Each row is a point on a tangle of strands that fork and nearly touch. The rows are in no order.
(in the rows, 128 means zero)
Points whose rows are less than 34.7 apart are linked; no others are. Some points are linked to none.
j_666: [ 86 122 121  97 148 130 124 123 154 159]
j_749: [137 148 168 172 186 123 126 138 134  82]
j_964: [195 136 122 181 102 128 110 146 107  85]
j_556: [131 159 142 131 138 122 118 107 140  83]
j_880: [ 74  96 119 106 141 143 137 149 125 176]
j_446: [209 121 145 220 149 143 110 169 127  91]
j_805: [160 131 153 187 164 131 120 143 116  84]
j_440: [147 143 132 148 119 124 122 121 114  86]
j_857: [215 128 140 215 136 140 105 168 132  85]
j_403: [132 109 122 128  85 135 156 138  82 138]
j_33: [ 76 107 122  98 155 135 122 137 148 178]
j_910: [ 72  97 136 130 178 143 129 155 135 152]
j_677: [124  90 122 144 106 145 155 152  77 142]
j_417: [167 142 121 130  64 121 139 123  94 108]
j_493: [166 151 121 136  79 120 127 120 102  96]
j_973: [118 166 107  61 132  96 110  73 192 152]
j_22: [153 107 121 165 106 141 136 146  85 117]
j_611: [102  93 120 116 102 142 163 148  90 161]
j_234: [141 163 123  78  64 113 146  89 129 121]
j_77: [105 118 119  79  88 127 156 120 127 172]
j_707: [ 88 113 114  75 139 120 120 122 158 200]
j_519: [ 73  88 134 140 176 148 135 160 123 152]
j_177: [135 125 141 163 153 133 124 137 115  93]
j_219: [167 159 122 140  85 120 119 115 108  84]
j_162: [ 89 125 121  81 168 112  99 114 180 187]
j_742: [180 123 153 204 163 137 117 156 117  89]
j_970: [177 142 124 165 102 125 115 133 103  86]
j_91: [ 84 120 130 112 162 137 125 132 150 147]
j_654: [203 132 115 179  86 130 116 151 101  96]
j_632: [ 93 145 135  88 181 107 100 106 193 158]
j_942: [ 81  89 120 116 131 147 146 151 109 170]
j_895: [111 138 148 139 166 129 126 125 140 101]
j_235: [211 132 132 204 123 133 105 157 124  82]
j_73: [108 157 119  73 145 107 108  87 189 149]
j_608: [142 136 148 166 154 128 120 133 121  85]
j_796: [139 110 123 156 118 140 136 142  91 116]
j_920: [ 92 135 130  83 186 100  91 108 193 183]
j_46: [ 92 123 117  89 130 130 131 122 147 165]
j_136: [147  91 121 157  92 144 154 155  68 138]
j_969: [195 116 150 214 160 145 113 166 118  93]
j_118: [ 91  89 126 145 150 150 143 156 103 141]
j_100: [201 144 128 186 113 123 105 143 119  74]
j_762: [ 87 111 115  81 128 129 132 129 146 190]
j_152: [142 121 123 124  73 131 155 131  86 129]
j_233: [130 180 110  64 105 105 122  62 179 129]
j_822: [131 143 121  55  62 108 162  89 144 160]
j_578: [ 93 147 150 109 186 119 114 118 182 132]
j_818: [123 110 135 163 150 142 131 143 105 109]
j_339: [139 149 152 156 155 123 120 125 131  79]
j_188: [131 143 129 130 119 127 125 114 119  98]
j_732: [144 186 115  64  75 106 133  65 158 113]
j_782: [ 70  97 124 106 162 142 124 148 143 182]
j_40: [161 107 119 159  89 138 142 148  78 124]
j_736: [ 89 120 115  74 152 113 108 117 167 200]
j_940: [136 180 110  58  88 102 131  63 168 127]
j_980: [119 108 127 153 136 141 135 142  99 117]
j_528: [124 153 149 140 156 123 120 116 142  85]
j_195: [150 178 120  72  59 107 140  75 139 112]
j_479: [ 76 111 139 125 178 138 124 146 148 148]
j_610: [115  96 122 142 117 145 149 147  87 136]
j_306: [119  95 125 118  85 137 169 144  82 155]
j_390: [137 177 147 123 141 113 114  95 157  74]
j_567: [124 173 107  59 121  96 115  67 190 142]
j_635: [165 139 131 164 119 127 117 131 109  85]
j_465: [ 79  84 132 147 167 150 139 162 109 149]
j_545: [ 88  93 119 112 116 144 156 150 104 174]
j_748: [153 135 123 120  66 124 148 122  90 117]
j_662: [ 97  88 123 140 133 150 149 153  94 149]
j_564: [101 150 124  78 167 101 100  95 196 159]

Follow the links from the first point to the second, and from the first to the third. Name the last point that the two ways share.
j_519, j_707, j_880: j_666
j_446, j_556, j_980: j_608
j_556, j_980, j_446: j_608
j_910, j_942, j_762: j_666

A fork is a point with three links, a tip a point with one. Leave the first point through the second and follow the links. Name the first fork or tip that comes.
j_973, j_567: j_234
j_707, j_762: j_666
j_440, j_635: j_964
j_446, j_969: j_608

A fork is a point with three links. Follow the links from the first point to the second and name the forks in between, in order.
j_339, j_742: j_608
j_635, j_654: j_964
j_162, j_782: j_666
j_556, j_742: j_528 j_608
j_742, j_895: j_608 j_528
